Points, in no order, along strands that fork, close into loops and pass close to each other.
Two points are linked if the straight distance between their rows is under 49.9. Some points are linked to none.
(1280): [  7 -12  -6  20 -13 -13  -8  14  16 -13  -3  -6  20  -4   4   9   8  13
  10   4  -4  -6  18  12   5]
(1614): [ 27  -8   1  14 -17  -2  -1   1   7 -22  -8  -4  19  -5  -9   2 -12  13
  24 -24 -29  -4  12   5   3]
(627): [ -2 -12 -16 -25  14   5   3 -19   2  16 -10  12  13  17 -10 -13 -19  -1
  -8   0  15  13  13   2  -5]
(360): [ 27 -13   8  19   1 -14   3  10  34 -19  10  -6   6 -13 -22   5   4  15
  11 -18   8 -28   8  -7  12]
(1319): [ -8 -17 -20  -9 -13  -7  10   6  19  -2  -1  -4   0  10   3  12   8   3
 -15   5  12  17   5  26  19]
(655): [  5  11  23 -12 -10   8   3   7 -13 -27  24  -5 -15   3   0  -2   8  -2
   5  -2  -9   2 -10   0   9]
(1315): [ 26 -18 -12  18 -13  -9  -5  14  24 -12   6  -6  -9   5 -25  16  14   8
 -24  -5 -12  -1 -11  13  30]
(1092): [-23  10  -3 -24 -19  10  -5  -6  -6   6   1  -1  21  13 -15  -4   3 -13
  -7  25   1  22  -1   1  -3]
(578): [  3   2  -6  26 -25 -10  -3  21  14  -7   2  -7  13  -4 -11  15  11   9
   5   4 -16   1   1  15  22]
(972): [ 20 -20  -1  26 -14 -13   0  18  34 -13  13  -7  -4 -16 -25  14  19   9
   0  -6   1 -13  -2   4  18]
(51): [ 14   5  37  -1  22   6  -3   3 -13 -16   5   5 -23 -15  14  -1   0 -15
  22 -16  14  -9 -11 -20   5]
(456): [ 36 -28 -29   4  18 -15  -6 -15  14   3   5  -2  -3  -1   6  -9  -5   5
 -11 -16   2   4  18  14  17]
(1158): [-35   9  11 -29   0  13   2   5  -1   3   2   4 -20  13 -14   5  12  -4
 -22  11  17   2 -14 -21 -21]
(89): [ 38  -4  -2  15   5 -20   2   1  -6 -22  11 -16  12 -17  -6 -14  -3  15
  31 -18  -5 -18  13   2  21]
(1647): [ 33  -1 -16   0  28  -2  -1 -34 -14   6  -4   4   5   5  -5 -17 -27   8
 -10 -27 -30 -14   7  -3  -7]
(505): [ -7  -5  12 -24  23  15 -12  -6   6   8   3  11   1  11 -21   8   5 -15
 -21  -5  18  -4  -6  -6   3]
(1441): [-15  13  32  27 -12   9   1  10  13 -25  15  -4  -2  -7  -4  15   5   3
  36  21  -6 -16   3 -12  -6]
(710): [-51   5   5 -31   6  13  -2 -17  11  13  17  -8  -8 -11   5  11  -4 -20
   4   4  49  22  -4 -23 -19]
(1461): [-12 -11 -13  27  -4  -8   6  18  29  18 -16   4  15  -2   1  20  12   0
 -14   3   9   4  -7  17  20]
(1723): [-19   1  20 -14  12  15  -5   3   2   1  14  12 -15  -3  14   0   6 -26
   2   3  24   5  -3  -8 -12]
(1700): [ 25   3  12  14   8  -3   9  10  -3   5 -16   9   8  -4  15 -20 -14  -5
  30  -4  -5 -26   7  -8 -22]
(1511): [-14  23  12  49 -23  -2  -1  24  -8  -3  -8  -8   9  -6   0   8   0   2
  20  24 -23   4  -8   0  13]
(1884): [ 13   1  20 -16  12  12   1   6  -7  -6  -1   8  -3  12  -2  -8   1  -8
  -3  -4  -4 -17  -4  -2  -2]
(305): [-26  -2  -6 -10  -5  12   6   8  10  11  -8   8  -4  14 -13  13   6   5
 -29  16  22  19  -8   9  12]
(1124): [-39  -3  -6 -40   7  11  26  -7  12  26 -12   0   6   9  -8  -4  -8  -7
   9  17  44  10  -2 -13 -14]
(979): [ 21   6  -6 -12   7  -1  -6 -10 -14  18 -25  10   1   7   7 -35 -14  -9
   0   8  12  -2   8  -8 -23]
(455): [ -1  -3 -25  -9  -2  11  -1 -30  -2  15 -33   1  21  19 -10   5 -19   9
 -27 -16 -18   1   0  -5 -25]
(865): [ 22  -4 -13  22  -1  -3  -2  -9  12  -8 -12   1  11   9  -8  18 -17  24
 -21 -17 -40 -13   1  -2  -5]
(8): [ 22 -14  -2  22  13 -10 -11  14  12   0  -7  11  11  -4  14  -9 -15  11
  23  -2   9  -7  20   3  -2]
(1595): [-43   3  10  -6  10  18   0 -23  12  10  23   1 -22 -12  44  -2   2 -19
   4  20  29  22   0 -12 -14]
(1551): [ -8  14  23  23 -16   5   5  21   1  -9  -6  -1   2   2   5   1  -1  -6
  31  21 -16 -22   6  -6 -19]
(879): [ 19   9  14   4   2   3  13   9   3   9 -21   4   7   5   8 -16  -8 -18
   9  -2 -19 -31   1  -8 -30]
(754): [  4 -13 -15 -10   1  12  -1 -11   2  17 -17  12  29  17  -3  -9 -20 -10
  -3 -10   0   5   8   5 -13]
(1423): [-26   0  -3 -16   5   8  16   4   8  22 -20   2  11  15  23  -4  -5 -18
  -4  20  19  -6   6  11 -22]
(1027): [  0 -19  -9  21  -9 -17  -2  16  38   2   6  -4   5  -8  -6  19  26  -5
  -7   0  10  -7  -4  13  21]
(25): [  8   4  11  11  -3  -4  -2   8 -12   3  -8  12   2  -4  27 -17  -8  -4
  33  12  -2  -3  21   3 -20]
(767): [-15  -5 -21   3 -22  17  -3  -9   5  18 -41   3  15  20 -11   8 -16   6
 -23   7  -4  23  -2   4 -11]
(1444): [ 28  12   1   7   3   2   4 -15   9  -3 -22  -1  27  11   2   3 -18   0
   4 -16 -31 -29 -10  -8 -15]
(1363): [ 27  -1 -33   4  17 -17  -5 -28 -23  15 -15   6   8  -5  15 -17 -23  19
 -11 -25 -16   0  13   0 -12]
(119): [-34  -3   0  17 -19 -18   4  20  23  -2  19 -11 -22 -21  10  34  33  -4
  -8   6  14  13 -10   6  17]
(458): [ 29  -3   9 -10  27  10   1 -10 -12   2   2  10  -3   6  -9 -12 -18  -3
  -6 -13  -2 -17  -1 -11   5]
(1074): [-29  26  25  14 -12   5  10  30 -12   1  -7   2  -5  -6   0  19  23  -9
  -3  11  -4 -19 -22  -7   0]
(255): [ 34  11   3  11  13  -7   3 -11   5 -23  -9 -10  29   6  -1  -2 -13  22
  12 -23 -24 -37  -4  -8   2]
(1169): [ 19 -10 -22  24  -5 -15  -6   1  29  -8  -8  -4  28   0  -2   9  -4  23
   2 -17 -12 -16  12   6  -6]
(690): [ 43   0 -36  13  21 -26  -8 -15 -21   7  -5  -2   1  -6  15 -12 -13  26
  -5 -15  -7  -9  12   6   0]
(1192): [ -2  17 -21   8 -10   1  -3  -8 -11   4 -32  -3  33   5 -13   8  -4   1
 -25  -7 -32  -1 -13   7   2]
(1632): [-28   7  19  17 -13   2  -3  13   5  -7  21  -3  -1  -3  12  18  18  -4
  13  19  -6   4   5   7   3]
(1646): [ -6   6   4 -18  -4  14   8   0   1  18 -19   1   7  17 -11 -17  -7 -22
  -9  14   0  -9  -1  -6 -27]
(363): [-22  17   5  41 -25  11  -3  18   1   8 -21   1   9  -2   1  10 -10  -6
  16  23 -28   9  -4   0 -11]
(951): [  4  -8 -25 -19  14   1  -5 -25  -8  11 -18   7  13  18  -9  -6 -23  15
 -27  -9 -16 -10  14   0 -18]
(1014): [ 50  -8 -15   9  22 -24   7 -24   2  -8  18 -12   9  -4  -7  -7 -16  14
   2 -34 -29 -20   6   7  14]
(274): [-10  15 -13  36 -13 -11  -3  18 -14  17 -37   1  21 -11  -1   2  -2   4
  -8   7 -24   4 -18   2  11]
(1898): [ 21  -7   6  24  -9 -10   0   4   3 -22  -2  -6  20 -12  -4  -8  -9  15
  38 -10 -15 -15  23   2  -1]
(1411): [ -8  12  27 -12  15  14 -13  -7 -15  -7  11   6 -30 -17  13  -1   0 -29
   8 -16  23  -1  -8 -20  -9]
(1069): [-22  14  32   4   9   9  -6  -4  -5 -12  30   4 -19 -12  25   3  15 -28
  27  11  -1  -2   1 -12   1]
(1137): [ 26  -1 -12 -10   5 -10  -4  -5 -20  -7  -8   1  14   7   7 -18  -5  13
  -3 -11 -16 -21  10   8  -7]
(1103): [-15   4  12   3   6  -3  -2   2 -10   7  12   8 -11  -2  33 -14   5 -24
  36  23   3   1  15   5 -16]
(1870): [ 13  -5  -3  -5  11  -2  -2   1 -19  14  -3  13   4   1  14 -21 -11  -6
  10   7  11   1   9   1 -13]
(1490): [  4 -14  -5  -5   3  -4   6  11   4   2  -2   4   9  12   8   1   5  10
 -12  -8  -6  -1   8  11  -2]
(1720): [ 20 -11   1  -6 -10   4  -6  -4  -9  -8   3   6  13   7  -6  -8 -12  -8
   9  -7 -13  16  12  18   6]
(1679): [ 31 -15  -6 -12  26   3 -11 -24  -8  -1   6   5  -8   6 -17 -15 -14   0
 -11  -9   0  -3   6   2  16]
(28): [ -9  20  21  10 -24  12  -1  13  -6 -26  16  -7 -10   9   3   5   5   3
   5  18 -25   3 -19  -1   6]
(1350): [ 19  -9 -17   3   3   2 -11 -20  10   7 -18  12  23   9   5   4 -21   1
  -6 -25 -17  -3  11  11 -11]
(876): [-12 -13   4  -5  -8   5 -12   7  22 -16  24   1 -31 -12   4  25  21 -12
 -17 -16  17  13  -3   0   9]
(674): [-13   5  26  32 -19  -2   0  18  24 -26  22  -6 -23 -21 -11  27  19   4
  11  -6   3   1  -9 -13  13]
(658): [-14   4  -1 -27  16  -4 -10  -8 -23   7  13   6 -25  -6  10 -18   3   4
  -8   7  39  16  -1  -6  -2]
(1618): [-25  16  -1  36 -21   5   7  23 -16  24 -24  -1   2  -6   0  -4 -12 -12
   1  25 -22  23 -19  -6  -9]
(671): [ -8  -1 -10   9 -10   5  -4  15   9   9 -10   1  -7  10 -21  14   8   9
 -35   5   0  19 -17  11  24]
(985): [ 48 -12 -15  18  22 -26   8  -6 -12  -4  14  -9  -2 -13  -7 -14  -7  15
  13 -29 -12 -12   9   7  18]
(594): [-25 -16  -8  10 -23 -19  14   8  28   0  22  -8 -14 -12  10  22  29 -12
   0   3  10  20   3  16  22]
(853): [-23  19  19 -34  -5  11   4  -4   6   9  15  -4 -21  -4 -12 -24   5 -23
   2  19  17   7  -7 -34 -38]
(250): [ 11  -2  27  21 -11   2  -1  21  18 -30  10  -5 -14  -2 -17  20  10  17
   9  -1  -2  -9 -13  -7  17]
(998): [-38  -6   2 -31   0  -4  13  -3   2  10  12   1  -1  -2  -5  16  21 -12
 -10  -8  25  17   1   5   8]
(304): [ -2  -9   9  20 -11 -17  -8   7  22 -35  37 -15 -17 -28   1   0  21  13
  20  10  14 -10  17   1   9]
(1186): [ 29   6  30  -4  17   8  10  -2 -25 -10   2   7 -20  -1  11 -17 -11 -13
  23  -1   3  -2 -13 -13   6]
(625): [  5   5  25  22 -16   4  -4  16  21 -24  14  -1   2  -2  -6  12   2   7
  24  10  -5  -7   2  -2  13]
(106): [ -3 -20  -5 -28   7  -8  -7  -7  -8 -10  21  -4 -26  -1  -9   2  18  -3
 -22 -17  12   9   6  10  15]
(397): [ 42  -6  -6  14  27 -10   6 -25   2  -8   4   1   5   9  -6  -3 -30  16
  -5 -31 -31 -25   3  -3   6]
(858): [-26 -18  -6  -4 -13  -5  18  15  24   5   5   3 -14   2  18  21  15   0
 -13   8  19  22   2  20  19]
(488): [ 16  -2  22  12   7 -18  -2  11  -5 -33  23 -11 -12 -24   2  -4  13   8
  36  -8  11 -14   7   1  18]
(889): [-11  11 -26  20 -19  -5  -1   9  -4  20 -31  -3  35   1   0   9   3   4
 -12  -1 -18  12  -9  12  10]
(1610): [ 11 -17   3 -16  20   1  -4   4  -3 -12  10   6 -23   0  -9   4  11   1
 -22 -25   3 -10   0   5  14]
(1318): [  9  16  25   2 -16  15   5  10 -15 -14  -6  -3   1  17 -11   5  -9  -5
   7  11 -27   1 -20  -5   9]
(530): [ 25  -1 -12  -9  11 -12 -17   7 -14 -15  19 -11  -8  -7  13 -20   3   6
   7  -1   8   3   8  23  18]
(1620): [  7   5   1 -17  29  -4 -10  -6 -39  13   6   9 -24  -8  -6 -22   4   5
 -14   2  34   8  -4  -9   0]
(820): [ 19  15 -14  15  -5  -2  -6 -14   3  -6 -26  -4  28   7  -2  14 -12  14
  -9 -32 -45 -24 -11  -7 -12]
(1084): [-38  -5   9 -12  18   7  -6 -11   2  15  21   6 -25 -22  30  -1  -1 -20
  10   2  40  32   7 -10  -9]
(1221): [ 11  -9 -23 -26   6 -11  -8 -12 -21   1  -7   0  11  12   3 -18  -4  11
  -8  -4  -5   7  19  14   3]
(1020): [ 21 -17   5  -9  19 -11   6   0  -9 -22  15  -7 -20 -11  -5   8  20   2
  -9 -33  -3 -21  -2  -1  18]
(143): [  6 -14  -1   1  -7   2  -5  11  25 -11  13  -1 -21  -4 -16  21  21  -8
 -26 -11   3   7  -7  10  25]
(1141): [-50   2  -5 -13 -11  16  35  10   2  30 -10  -2  -2   2   5  18  -2   2
 -12  24  23  20  -8   5   0]
(1559): [  7  -6 -18 -32  17 -12   3 -22 -23  25 -12   5   1  14 -25 -32 -14  11
  -3  12   9   3  16 -23 -26]
(474): [ 40 -17  -4   3  31 -26   9  -5  -7 -12  19 -11 -15 -18  -4  -5  10   8
   1 -37  -4 -23  -1   3  31]
(1599): [  7  13  -4  -1  -6   2  -8  10 -10 -10  -9  -4  23  12 -12   5   6   2
 -18   1 -23  -4 -11   9  14]
(596): [ 25  -4  -5 -11  38  -4  -1 -14 -34  28   2  12 -16  -5 -15 -19  -6   7
 -15  -4  22  -1  -1 -14  -4]
(41): [-57   9   7 -25   0  19   4 -20  16  10  10  -3   1 -10   9  17   8 -21
  -4  13  38  22  -9  -6  -1]
(878): [-33   7  -8  27 -18   0  11  20  -7  27  -8  -1  10  -1   7  16  -4  -7
   1  21  -8  23  -4   9   6]
(1653): [  6  -4 -29  -8 -11  13 -17 -33  -8  -1 -30   2  16   6  -8  10 -10  16
 -24 -28 -37  -3  -1  -7 -20]
(308): [ -6   8   4  17 -11   6  -7  24  -9  -6  -1   1 -13   7 -17   6   4   6
 -25  10 -12  10 -23   0  23]
(334): [ 19  -8 -29  12   8  -3 -13 -30  12 -11  -5  -8   7   7  -1  20 -23  28
 -22 -32 -44 -14   7   2 -13]
(782): [ 47  -1  20  14  19   0  10   1 -26 -11   0   1  -5  -7   0 -12 -17   7
  25 -11  -3  -4 -10  -9  14]
(103): [-35   5  12  23 -18  -8   7  19   6  -9  27 -10 -17 -27   7  40  37  -8
   1 -10   1   4  -3  -5   7]
(485): [-22  10   7   2  -5  19  -7  12   9  13  -6   8   8  10   8   6   5 -21
  -1  19   8   1 -10  12  -5]
(1127): [-20   1  -5 -34  -1  11  14   0  10  17 -14   4  -1  19 -20 -17  -6 -11
 -12  17  19  -2  -6 -19 -34]
(928): [ 41   3  -5   0  29   2  -2 -18 -41  16   3   3 -17  -1 -21 -22  -9  11
  -6  -1   5  -1  -5 -10   3]
(1563): [ -8   4  -1  22 -23  -5   6  19   0   3 -26  -1  30   0   1  14  -1  12
   3   0 -32 -13   4  -1 -14]
(605): [ 48   0 -18  14  33  -1  -4 -22 -35  12  -3  -5 -15   0  -9 -12 -20  23
 -12  -3  -5 -11  -2   1  19]
(612): [ 11 -18 -10 -19  15   7  -4 -15   3   6  10   7  -2  14 -24 -10  -3  -2
 -20  -6   9  19  13  10   9]
(1875): [  2   5  24   1  10   5   3   5 -16  -1  18   7  -9  -9  20  -6   6 -21
  29  11   4  -7   4   0  -1]
(996): [-43   3  -3 -29   1  15   6   2  16  20   0  -1  -7  12 -23   1  -2  -8
 -15  22  27  14 -16 -27 -31]
(1051): [-25  12  25  12  -8  10  -5   5   7 -19  39  -4 -17 -13  16  13  17 -14
  14   8 -11   7  -6  -4   6]
(867): [-12  -2  -3 -15   4  -1   0   3  -7   3  22   6  -5   1  30 -12   0  -3
  10  14  14  21  14  15   3]
(217): [ 13   4  31  -3   6  -1   4  12  -8 -33  12  -5  -2  -7   3   2  11   6
  30  -2   3 -27  -6  -7  13]
(1081): [  8   4  -1   4   7  16   0 -11  10  10 -15  10  28  17 -20   6 -12  -7
 -24  -4 -16 -11  -9  -1   0]
(221): [-11   7  12 -30  -8   9   2  -1 -15 -10  28   3 -10   9 -11  -4   4  -8
 -11   4  -2  14  -3   6   5]
(416): [ 17   7   0  -5   4   0   1  -5  -9 -18  -4  -8  17  13 -16   7   2   7
 -12 -13 -29 -23  -8  12  19]
(1408): [ -1 -15   7   1  26  -9  -4  13  13   6   2  11   3 -11  26  -1   9  -9
  10 -10  19 -10   6   7   5]
(447): [ 30  -6  14  24  15  -7  -8   9  -8  -3   8  10  -4 -10  15 -15  -5   7
  27  -1  15  -3   9   0   3]
(1519): [-13  18  12   4 -31  14  -6   8  -6 -14   7  -3  -3  11  13   0  -4  -4
  14  27 -28   6  -1   4 -16]
(1358): [ 29   3   7  11   7  -7   3   0  10 -27  -1  -9  20   8 -10   8  -4  21
   2 -17 -23 -31  -8   5  22]
(333): [  5   8   8  13 -21 -10   5  14  -1  -8 -17  -5  20   2  10  -1   0   3
  29   5 -28 -26   8  -1 -21]
(1291): [-14 -14  -6 -37  17   1  -3 -16   5  16   0   6  -4  12 -20  -9  -6   5
  -6   7  36  23   4 -10   0]
(398): [ 10 -25  -7   0  15 -19   2   7  24   1  13   3  -4 -13  10   1  17   1
   0 -16  23  -6  16   9  18]
(58): [ 29  -7 -12   2  11  -9  -4  -7 -20  18 -10  13  15 -10  18 -19 -13  -1
  14 -13   4   6  13  10  -2]
(1159): [ -8  -8  20  20 -15 -14  -5  10  28 -33  34 -10 -25 -32  -6  16  21  -3
  21  -4  11  -2   2  -9  12]
(1063): [ -6   6   3  -3  14  16   2  -2   4  16  -8  12   8  16 -28  14  -3 -12
 -29  -7  -2 -10 -14  -2   6]
(341): [ 28 -32 -24  -5  12 -19  -2  -6  21   5   7  -1 -14  -7   0  -6  18  -8
  -6 -13  17   8   7  19  19]
(1012): [-27   4  -3 -40  -6   5  -2 -15   0   3   9   2   6  14 -20  -9   1  -7
  -6  23  26  23  -2  -7  -2]
(1378): [ 26 -18 -38  11 -14 -16  -3  -8  25  -9  -1 -13   9   6 -12  10  -3   9
 -19 -17 -29  -2   3  18  16]
(153): [ -3   0  -3 -35   1  -1   4 -12 -22  12   1   4  -2   8 -14 -27  -9  -6
   6  14  12  15   6 -17 -24]
(644): [ -4  13   1   2 -33  13 -10   6 -11  -9 -18  -3   7  13   0  -8 -11   0
   9   9 -30  12  -4   7 -15]
(1567): [-48  15   8   1  -8  19  -1   6   9   3  15  -4 -12   3  20  14  19 -11
 -11  27   7   8 -17  -1  -9]
(694): [-11   2   3  10 -16  -4  -4  14  11  -9  -4  -2  10   6  23   5   6   1
  11  17  -2   3  10  15  -3]
(1815): [  4   8   2  37 -32 -15  -1  15   9 -17  -7 -16  18 -16 -30  11  10  22
  21  10 -20  -7   4   5  25]
(884): [-19  13  24  16  -8   1  -2  25  -1  -4   7  -2  -6  -6   1  17  25   0
  -1   4  -3  -5 -15   0  12]
(1447): [ 29 -12 -24  21 -21  -9  -2  11  15 -22  -5 -18  -1   1 -28  13   3  24
 -15 -11 -29  -4   1  13  19]
(284): [  2 -10   1   0  -9 -10   1  10  -2 -11  29   2  -7  -9  20 -10   6   2
  24   9   1  17  16  16   7]
(168): [ 42  -9   4  20  27  -5  -5   4 -14   0  -1   5 -14  -5   5 -12 -15  18
  15 -11   3 -10  -1  -1   4]
(1460): [ -4 -10 -24 -28  16 -16   9 -14 -18  17  -5   6  -8   4   7 -19  -4  15
  -3   6  37  20  13   8   7]
(1355): [ 32 -20   0  14   8 -27  -1  10  18 -25  20 -11 -12 -29 -19  -5  11  19
  22 -20  16 -29   7  -7  17]
(279): [ 16   5   0  10  -2   9   0   2   6  -2 -13  10  23  12  -2   9 -14  -6
  -1 -11 -22 -16  -3   4 -12]
(1575): [-42  23  16 -24 -10  25  -8 -11   8   6  24  -4 -16  -7   5 -14   7 -21
  -3  26  17   9 -13 -34 -29]
(1047): [-16  -2 -24  -9 -23  20  -3 -19   6  22 -47   0  15  13 -26   3 -20  -3
 -13   6  -7  17  -7 -11 -33]
(1674): [  9 -12  13   3   1 -19  -4  16  -9 -16  33  -3 -24 -21  14  -8  17   6
  28  -8  12   4  12   6  10]
(323): [ 36 -22 -24  18   8 -26 -11 -12  22  -5   1  -4  15  -4   3  -2 -10  14
   7 -23  -9  -8  15  10   7]
(1861): [  8  -2 -20  13 -15   0 -15 -27  -2 -10 -30  -4  19   0   2  14  -7  13
  -3 -36 -46  -4 -14  -5 -18]
(1499): [-26  25  19   9 -16  20  -6  12  -7   0  11   3 -11   3 -12   2   5  -9
 -22  21  -8  15 -27  -2  17]
(1151): [-14  -9 -24 -11   3  11   1 -10  11  19 -29   4  20  22 -21  12 -17  12
 -28   5  -2   8   4   5  -9]
(540): [  5  12   4  38 -15  -9  11  21   3   9 -20  -2  35  -3 -14  13  -4   9
   1  -5 -27 -16  -9  -8   0]
(459): [-49  20  13 -15  -6  27  -4 -17  12   5  25  -2 -16  -4  26   3  13 -16
 -11  23  14  16  -8 -19 -22]
(423): [-30 -12   6 -32  21   7   3 -15   4  15  12   7 -16 -16   3   2  -2 -17
  -2  -6  46  26   2 -12  -7]
(1042): [ 18   4  -2 -16  -1  10  -7 -12  -2  11 -32   1   8  11  -5 -24 -21 -15
  -3  -1  -8 -11   5 -13 -30]
(855): [ 34   1 -27   7  17 -21 -14   0 -26  -3   0  -7  -8  -6  14 -21  -5  22
  -1  -5   3  -4   5  13  12]
(1571): [-12 -10   0 -10  18   7   5  10  12  19  -8  12  10   5  21  -1   0 -11
   8   2  24  -3  10  13 -12]
(1041): [-15  -1   0  -8  27  -4  -1  -8 -14  12   7   7 -29 -12  40 -14   6   6
   1  11  42  16   4   0  -1]
(379): [ 41  13  -7 -12  12  -4  -6 -12 -33 -18 -12  -8   1   6   4 -19 -14  16
   5 -10 -17 -25   1  -7   0]
(120): [-60   9   1  -2  -5  15  10  -6  17  15   9  -5  -4 -14  13  31  15 -22
 -11  14  28  22 -13   2  14]
(1249): [-46  28  13   6  -9  17  -6  15  -3  10   5  -4 -11  -6   3   9  11  -8
 -21  24   9  22 -29 -12   4]
(1752): [ 44  12  -1 -11  16  -2  -1 -24 -32  -3 -30  -8  -3  11  -4 -31 -24  -2
   3 -13 -20 -17  -2 -17 -11]
(1687): [-40   4 -10 -24  -9  17  26   0  10  29 -20   0   7  12 -10   6 -10  -8
  -1  29  28  16  -1  -2 -16]
(852): [-43   9   4 -35  -6   5  14  -5  -8  13  10   3 -10   4  17  -5  11  -8
  -5  22  23   6   0  -6 -19]
(818): [ 10   1   2  16 -32  14  -7   6   3 -16 -12   1  13   3 -10   9 -11   7
  14 -10 -29  11   1  10   1]
(73): [-19 -13  -2 -28   4  -8   4   1  -2  -2  16   3 -17  -5   9  10  20  -1
 -15  -6  18   9   6  11   9]
(351): [ 20  -9 -36   3   6  -9 -14 -35  16  -1 -17   2  18  10   9  11 -16  16
 -23 -28 -25  -3  11  10 -10]
(1117): [ 31   2  -6 -12  -5   8  -9 -28 -17  -6 -32  -2   7  11  -1 -12 -21   0
  -1 -16 -26  -8  -3  -9 -22]
(1426): [ -2 -14 -25 -34  22 -15  10 -24 -23  32  -5   5  -1   7 -13 -23 -12  18
   2  12  29  22  15 -10  -4]
(24): [ 16 -24 -28  -4 -18 -10  -3  -4  24  -9  -9  -9   3  13  -5  10   4  10
 -16  -6  -8  15   9  23  18]
(1098): [ 11  17  24 -13  14   8  -8 -10 -25   6  10   7 -29 -13   0 -30  -2 -16
  10  10  23  12 -13 -19  -7]
(1695): [-20   5   6  -6   9   0  -9  -7 -15  -1  26   4 -26 -11  44 -17   8  -3
   9  19  24  14   3   0 -12]
(1362): [-12  14  -8 -12 -15   4  -8   0  -7   8 -18  -1  18  15 -14  -1   2  -7
 -20  14  -4   9  -7  10   5]
(177): [-21 -11 -13 -36   3  -2  23 -10   3  14   2   4  -8   7  19  -7   0   6
   1   9  39  17  18   7  14]
(1421): [-21  -1  16  -4   4  13 -11  11  16  -2  20   9 -12  -5  11  15  13 -19
  -3  -2  21  15  -4   8   2]
(1465): [ 14   4  16  27 -12  -3  16  22   3  -8  -6  -4  23  -3 -20  17  -3  18
   7 -12 -29 -16  -8  -6  11]
(1834): [-34  -3 -11   8 -12   4  23  15   3  37 -17  -1  14   6  -5  14  -2  -3
 -13  14   7  22  -5  11   6]
(787): [ 11   7  24  -2   1   2   7  15  -1 -19  -3  -2   9   2  -3   9  13   1
  11  -6  -8 -27  -8  -1   7]
(1606): [ -5  16  19 -19   4  15  -1  -4 -12  14  11   7 -28  -7   4 -33 -11 -25
   9  17  25  10  -4 -24 -34]
(975): [-25  -7   3 -18  -4  -8   1  -4   0  -4  33  -4 -22 -16  24  11  23 -19
  -2 -10  17  20  12   7   6]
(1500): [-18  21  11  20 -13  10  12  29  -1  11 -21  -2   3   2   5   4  10 -21
   1  21 -10 -18 -14  -4 -17]
(966): [ -4  18   8   9 -14   7  11  19   7  16 -24   0  16   8   2   1  -1 -19
   7   6 -18 -29 -10   0 -25]
(1300): [ -1  -1   5 -32   6  -2   3 -10 -28   3  12   3  -4  10 -12 -20   6  -5
   5   0   3   6   8  -1  -5]
(734): [ -9  19  14  38 -33  -5  -6  18  -3 -26  -5 -13  14  -7 -12  11   2  17
  32  22 -22 -15   6  -4   4]
(641): [-46   8   2 -18 -12  10   6   1   2   2   8  -6  -8   9  31   2  10  -3
  -9  34  17   8   0   6 -10]

How many points has the smallest loop of links through each point below? Write - if it is on no loop.
(1700) | 12
(644) | -
(865) | 7
(341) | -
(416) | 13

A tip is a point with one link. Name the tips that can be reached along the links from each point below, in the order of the rows.
(474) | (998), (1318), (530), (177), (975)
(641) | (305), (120), (852), (1098)
(168) | (1461), (8), (103), (1355)
(279) | (505), (951), (274), (605), (1047)

A piece is all that can be reached along the links. How many separate loops has the piece of each point below (a circle has one, a figure eight two, a Y none), and how many tips (points with one link)?
(103) | loops 0, tips 4
(1571) | loops 1, tips 5
(1575) | loops 0, tips 4
(1861) | loops 2, tips 5
